Each row is a point on a landscape with many valleys, with its height.
From any point a ball rolls to the lowest of the 2 points nearest to it. It stops when none of these is lower. Distance is the straight distance between rows; heights are no part of it.
Z_109 (h 2.44): 122  128  141  75  120  81  94  94  52  74  92  143  133  115  106  82  109  109  64  98  141  112  85  117  96  126  90  147  85  105
Z_958 (h 2.58): 104  142  63  99  87  44  124  122  98  106  114  114  93  88  127  143  68  156  93  124  125  89  66  109  98  122  120  100  104  102
Z_82 (h 2.54): 81  92  55  112  32  41  145  113  108  114  31  75  89  91  104  146  110  70  82  100  98  111  107  86  85  108  82  61  76  125
Z_471 (h 1.23): 62  126  42  113  59  67  104  136  96  97  89  67  94  77  105  147  77  140  83  144  83  76  74  103  72  100  85  98  101  111
Z_30 (h 3.27): 132  121  161  79  131  92  78  89  52  58  103  128  127  111  101  68  114  109  75  83  127  104  88  101  85  127  94  158  69  107
Z_684 (h 5.42): 76  101  80  109  47  116  56  91  70  105  73  97  140  126  105  86  35  137  74  88  123  98  90  122  80  77  114  134  72  94
Z_591 (h 1.76): 102  109  61  119  42  53  130  99  109  131  52  123  115  113  91  152  70  145  82  101  109  101  67  83  75  117  126  109  84  117
Z_139 (h 3.71): 129  118  93  112  99  71  139  105  116  106  119  121  73  82  131  111  78  127  106  108  159  107  108  108  122  119  123  87  95  133
Z_959 (h 5.23): 78  95  88  99  160  112  115  133  160  135  90  32  76  97  110  107  112  77  126  89  49  130  122  90  118  46  53  54  128  92
Z_71 (h 3.07): 53  65  102  125  77  142  79  86  122  125  84  71  88  102  103  95  93  72  109  84  104  113  133  65  68  70  104  100  84  100
Z_761 (h 4.06): 67  74  98  118  84  143  76  82  106  113  99  96  102  107  103  91  101  83  102  89  106  96  126  77  77  79  114  112  94  94
Z_461 (h 2.22): 97  91  57  118  28  37  149  105  113  122  30  92  97  107  102  148  97  86  65  87  99  114  103  78  81  110  99  85  70  128
Z_189 (h 1.57): 117  105  68  119  38  60  115  102  86  133  56  127  144  122  98  133  65  151  71  100  111  103  54  104  71  111  118  119  91  103
Z_219 (h 3.67): 67  83  89  100  127  109  124  120  152  128  94  48  72  101  111  107  122  60  114  103  55  114  113  94  115  61  60  55  123  81
Z_726 (h 5.11): 103  110  94  107  55  101  91  87  85  124  64  123  131  127  95  119  47  159  97  122  126  86  56  112  62  103  132  112  96  99
Z_797 (h 3.66): 132  116  144  71  129  98  103  96  64  51  109  131  114  114  108  84  139  91  78  98  118  105  86  123  127  122  89  114  95  102
Z_54 (h 5.89): 83  72  71  117  31  109  91  88  75  106  41  96  143  134  97  113  69  105  79  109  107  79  88  133  83  82  107  103  93  117
Z_462 (h 3.00): 135  93  104  72  164  120  80  105  125  86  148  89  68  60  61  86  118  101  132  97  32  100  108  107  137  111  86  86  141  114
Z_934 (h 4.83): 130  100  154  75  122  112  90  89  73  65  115  121  115  120  101  67  151  61  81  84  99  116  93  111  138  126  94  118  94  77
Z_432 (h 3.42): 61  93  73  94  102  112  110  122  129  105  107  82  83  85  111  118  117  91  101  129  72  90  114  103  103  81  73  68  111  100
Z_48 (h 3.13): 110  129  68  102  89  60  133  117  112  99  120  107  79  77  136  132  72  140  90  122  141  101  92  113  115  113  118  88  98  120
Z_646 (h 5.64): 92  87  90  90  159  120  101  122  162  138  103  54  85  84  86  97  115  87  132  90  26  111  124  93  118  52  67  64  137  103
Z_437 (h 1.96): 98  108  49  116  35  42  144  102  120  119  34  101  95  105  93  157  84  129  90  104  99  108  82  74  76  113  107  93  72  133
Z_774 (h 4.15): 62  121  67  90  109  97  92  116  120  99  106  77  91  66  105  136  71  146  120  150  84  60  81  91  58  87  99  94  110  110
Z_43 (h 4.88): 80  87  84  99  70  124  102  85  94  101  80  117  116  110  102  116  85  120  107  138  104  72  94  104  77  90  113  101  105  106
Z_339 (h 4.95): 115  97  109  139  104  91  119  94  111  122  123  113  82  110  126  89  105  78  90  79  155  121  132  98  127  111  116  94  90  115
Z_660 (h 4.81): 129  97  137  91  138  125  68  67  90  74  134  126  99  98  66  76  127  90  127  81  92  95  106  93  97  124  113  126  105  111
Z_557 (h 4.31): 138  87  129  83  145  133  84  74  103  75  137  120  87  87  59  74  131  92  135  86  62  92  106  100  111  124  114  109  123  109
Z_827 (h 0.58): 72  94  83  100  109  100  122  124  136  110  107  67  76  93  120  109  121  69  99  119  78  107  115  105  123  73  63  59  122  80
Z_700 (h 1.43): 76  87  79  127  70  95  120  88  129  126  57  75  80  106  110  114  93  89  93  90  116  126  137  42  43  97  100  78  71  131
Z_642 (h 4.80): 95  99  81  90  161  122  82  123  150  130  122  73  79  61  78  101  113  110  140  93  40  108  139  97  107  63  79  73  144  116
Z_987 (h 3.39): 97  106  85  84  169  116  73  112  133  104  149  85  80  43  79  107  102  114  139  114  55  93  129  101  98  77  90  89  144  123
Z_794 (h 4.28): 147  125  146  71  137  90  106  91  65  43  111  135  113  104  103  95  123  115  98  103  140  99  82  126  116  135  98  117  84  119
Z_342 (h 5.74): 111  128  104  74  114  87  106  105  78  83  109  142  120  95  98  118  77  148  111  145  115  79  62  111  78  118  116  104  103  92
Z_341 (h 4.14): 130  79  110  106  150  124  100  82  128  113  130  91  75  102  75  66  131  63  131  76  55  111  107  93  142  110  96  84  136  84
Z_472 (h 3.64): 60  119  58  95  111  81  93  120  129  112  90  54  82  55  107  143  71  145  123  148  83  69  97  79  36  83  98  89  99  130
Z_238 (h 8.43): 120  117  146  121  111  77  78  108  75  92  145  106  86  100  119  58  109  82  79  37  142  112  129  99  127  105  94  134  61  69
Z_863 (h 8.57): 109  99  137  109  119  112  76  83  83  92  134  108  94  112  99  60  129  65  94  62  104  108  111  85  119  110  105  120  90  70
Z_511 (h 5.20): 99  106  85  111  41  110  69  85  71  129  56  110  145  130  94  102  36  156  78  106  128  97  63  121  68  94  131  130  86  104
Z_793 (h 6.95): 81  91  68  81  60  98  108  124  63  85  97  116  127  98  106  126  100  105  84  140  82  71  81  136  100  90  80  95  113  89
Z_767 (h 4.97): 65  97  77  80  83  129  92  109  102  88  102  95  110  75  87  123  92  122  110  158  76  63  93  114  87  78  89  98  112  96
Z_181 (h 0.91): 122  126  96  85  83  70  121  107  61  102  87  152  144  113  110  106  87  125  68  118  131  104  78  129  98  122  100  117  103  93
Z_721 (h 5.93): 115  98  119  153  106  94  109  99  118  127  131  85  67  112  127  66  101  54  105  56  152  132  128  95  140  100  110  86  98  92
Z_137 (h 7.12): 99  107  93  81  86  96  116  110  73  82  103  133  122  106  112  113  111  104  77  128  105  85  93  125  112  103  95  95  113  83
Z_394 (h 1.62): 134  128  119  79  104  70  122  103  64  80  96  148  126  120  116  89  104  106  60  103  140  115  87  127  110  126  101  127  94  103
Z_991 (h 1.89): 48  71  92  128  59  124  78  92  116  113  75  58  78  101  106  101  75  79  108  73  114  119  145  55  52  70  102  97  61  100
Z_508 (h 5.85): 116  119  127  81  116  111  87  84  66  87  98  142  130  112  87  97  85  137  104  125  125  91  72  103  72  114  117  125  97  95
Z_520 (h 6.70): 70  74  79  90  51  109  110  115  90  100  80  103  121  107  105  121  114  77  82  128  89  74  95  128  106  80  80  75  119  86
Z_433 (h 7.45): 81  105  117  134  89  84  91  109  100  121  128  102  85  102  129  78  101  70  76  44  144  117  134  74  120  94  108  115  69  69
Z_399 (h 3.82): 141  86  118  69  156  129  89  88  109  71  138  105  77  68  51  74  135  88  129  86  32  98  92  104  131  129  99  92  126  106
Z_234 (h 7.67): 108  107  140  65  87  135  55  79  42  76  86  120  146  116  94  56  87  102  69  100  107  102  87  117  97  98  101  157  79  81
Z_149 (h 4.61): 83  83  99  107  83  135  92  78  104  107  92  118  111  108  98  102  101  93  108  114  108  85  108  91  82  87  115  109  105  102
Z_290 (h 6.34): 132  89  136  93  137  113  110  90  101  81  128  84  84  122  92  61  139  52  101  88  75  116  80  115  172  112  95  79  118  64
Z_266 (h 5.68): 71  83  79  122  30  120  70  89  79  104  51  85  135  128  104  100  52  112  75  89  119  93  97  116  79  79  117  118  74  108
Z_20 (h 8.79): 106  112  133  113  111  99  76  100  72  95  135  121  103  105  110  63  118  81  79  59  131  104  124  96  110  109  102  137  73  79
Z_240 (h 6.10): 73  65  61  111  23  93  102  106  87  101  29  82  128  117  87  130  83  90  94  119  92  76  87  134  93  84  92  76  98  121
Z_723 (h 1.73): 82  65  111  115  126  141  95  84  154  138  98  76  86  106  78  76  114  56  135  81  45  119  115  72  101  69  90  84  130  88
Z_969 (h 3.34): 78  68  110  117  134  128  104  95  164  143  77  44  86  118  82  81  104  40  134  69  46  134  110  63  101  56  79  68  132  83
Z_952 (h 4.96): 141  87  111  109  153  107  115  100  132  107  132  68  64  106  92  59  111  66  140  80  69  126  104  113  170  93  83  69  135  82
Z_436 (h 5.26): 125  132  98  84  129  85  112  113  92  62  144  110  86  73  112  108  92  131  108  127  137  88  92  121  119  114  108  88  108  112
Z_978 (h 4.77): 145  126  127  75  143  83  110  103  74  46  134  123  91  83  101  104  108  119  109  117  137  94  92  128  124  124  103  92  99  117
Z_84 (h 7.96): 101  103  129  131  112  75  72  120  91  116  155  95  74  90  123  63  108  81  106  26  135  120  139  87  131  96  100  112  62  60
Z_170 (h 1.33): 121  118  80  94  59  70  118  111  70  117  70  142  152  119  106  124  75  147  76  122  113  96  53  122  84  111  111  118  105  93
Z_479 (h 5.95): 140  91  147  83  135  109  102  86  80  69  127  94  94  126  93  65  143  48  88  71  87  117  85  111  157  127  99  100  107  72
Z_608 (h 7.47): 90  101  124  85  77  120  78  90  54  91  91  129  143  118  104  69  104  88  70  98  118  97  98  112  99  101  104  145  97  77
Z_803 (h 2.11): 74  84  79  117  91  107  119  95  134  121  66  93  94  104  113  114  99  96  111  111  102  104  127  65  52  87  103  81  96  129
Z_785 (h 4.08): 128  113  155  84  129  107  59  84  55  59  119  116  112  103  87  61  126  99  94  64  105  101  102  93  93  116  97  158  69  98
Z_37 (h 4.26): 108  110  82  131  97  82  130  95  120  121  107  120  79  104  131  108  92  104  91  90  153  113  127  87  102  114  124  97  91  131
Z_428 (h 6.36): 58  63  62  100  43  100  112  120  98  100  50  77  110  98  94  134  102  80  100  127  75  73  99  120  90  80  77  65  100  106
Z_600 (h 3.24): 108  71  105  113  147  134  86  82  137  133  121  85  81  103  72  62  118  60  134  73  47  119  115  79  119  93  96  93  135  82
Z_505 (h 2.04): 84  135  56  99  80  62  114  120  107  99  109  91  94  80  117  148  68  150  92  140  100  77  75  103  80  113  105  90  103  103
Z_106 (h 4.63): 50  93  66  88  84  125  85  113  113  95  88  73  95  66  85  134  73  133  118  157  72  50  93  105  68  75  88  92  109  116
Z_174 (h 6.76): 84  96  120  145  92  80  111  112  114  125  116  86  75  121  132  82  97  48  79  53  152  144  122  87  138  97  103  91  92  75
Z_788 (h 4.71): 135  102  150  81  146  118  75  77  67  55  119  122  112  102  74  78  132  94  109  72  93  95  96  102  97  130  110  132  85  109
Z_681 (h 4.67): 79  94  93  80  117  125  95  113  113  89  121  102  90  68  93  113  112  106  109  135  70  73  106  107  103  82  89  87  119  91
Z_770 (h 5.04): 97  109  85  100  73  100  112  92  89  112  78  130  117  113  100  117  72  145  102  128  118  83  72  98  68  106  127  110  102  104
Z_720 (h 5.63): 156  84  125  95  148  111  110  95  111  76  131  71  62  105  84  57  127  61  127  76  66  118  90  117  179  115  93  73  122  81
Z_19 (h 0.95): 62  86  87  126  56  98  101  88  122  124  58  57  79  95  106  110  80  84  94  76  121  132  149  41  38  82  99  86  49  116
Z_880 (h 1.42): 109  95  105  72  148  129  83  98  126  101  140  108  91  60  68  95  117  103  143  113  55  87  114  98  106  101  94  91  138  112
Z_537 (h 7.26): 99  102  113  81  86  109  99  93  73  83  95  141  128  117  105  94  115  91  80  122  113  92  99  112  110  107  104  118  109  82
Z_438 (h 2.65): 79  100  63  111  84  98  124  91  125  112  73  104  96  96  114  131  88  116  118  121  105  85  107  74  56  95  105  85  98  129
Z_302 (h 7.99): 121  94  152  96  123  101  66  95  63  82  138  79  94  108  91  46  139  62  87  38  79  113  100  86  131  117  101  128  79  52
Z_806 (h 5.59): 111  129  97  86  121  86  114  101  83  79  128  135  98  89  109  117  92  128  106  135  123  85  88  114  97  119  113  97  107  99
Z_343 (h 7.15): 143  90  164  100  137  99  86  86  71  68  132  64  83  127  85  45  142  52  91  35  81  118  85  101  147  132  102  114  88  72
Z_965 (h 3.11): 78  111  64  99  94  75  122  103  138  115  68  77  79  76  106  143  74  145  131  133  97  84  96  70  47  95  109  73  92  137

Two balls start at each pair of points below. Name the first point that both come to, or write never.
Z_266, Z_234 -> never
Z_290, Z_537 -> never
Z_43, Z_774 -> Z_19
Z_461, Z_428 -> never

Where does a ball stop that starts at each point below?
Z_520 -> Z_19
Z_785 -> Z_181
Z_472 -> Z_19
Z_20 -> Z_471

Call two points neighbours if one is among the 2 nearest of the other. Go from one point of each pair to the other, from neighbour to neighbour, staying as low as possible. Name the highest point that can't be avoided.
Z_19, Z_827 -> Z_767
Z_19, Z_880 -> Z_646
Z_827, Z_723 -> Z_219
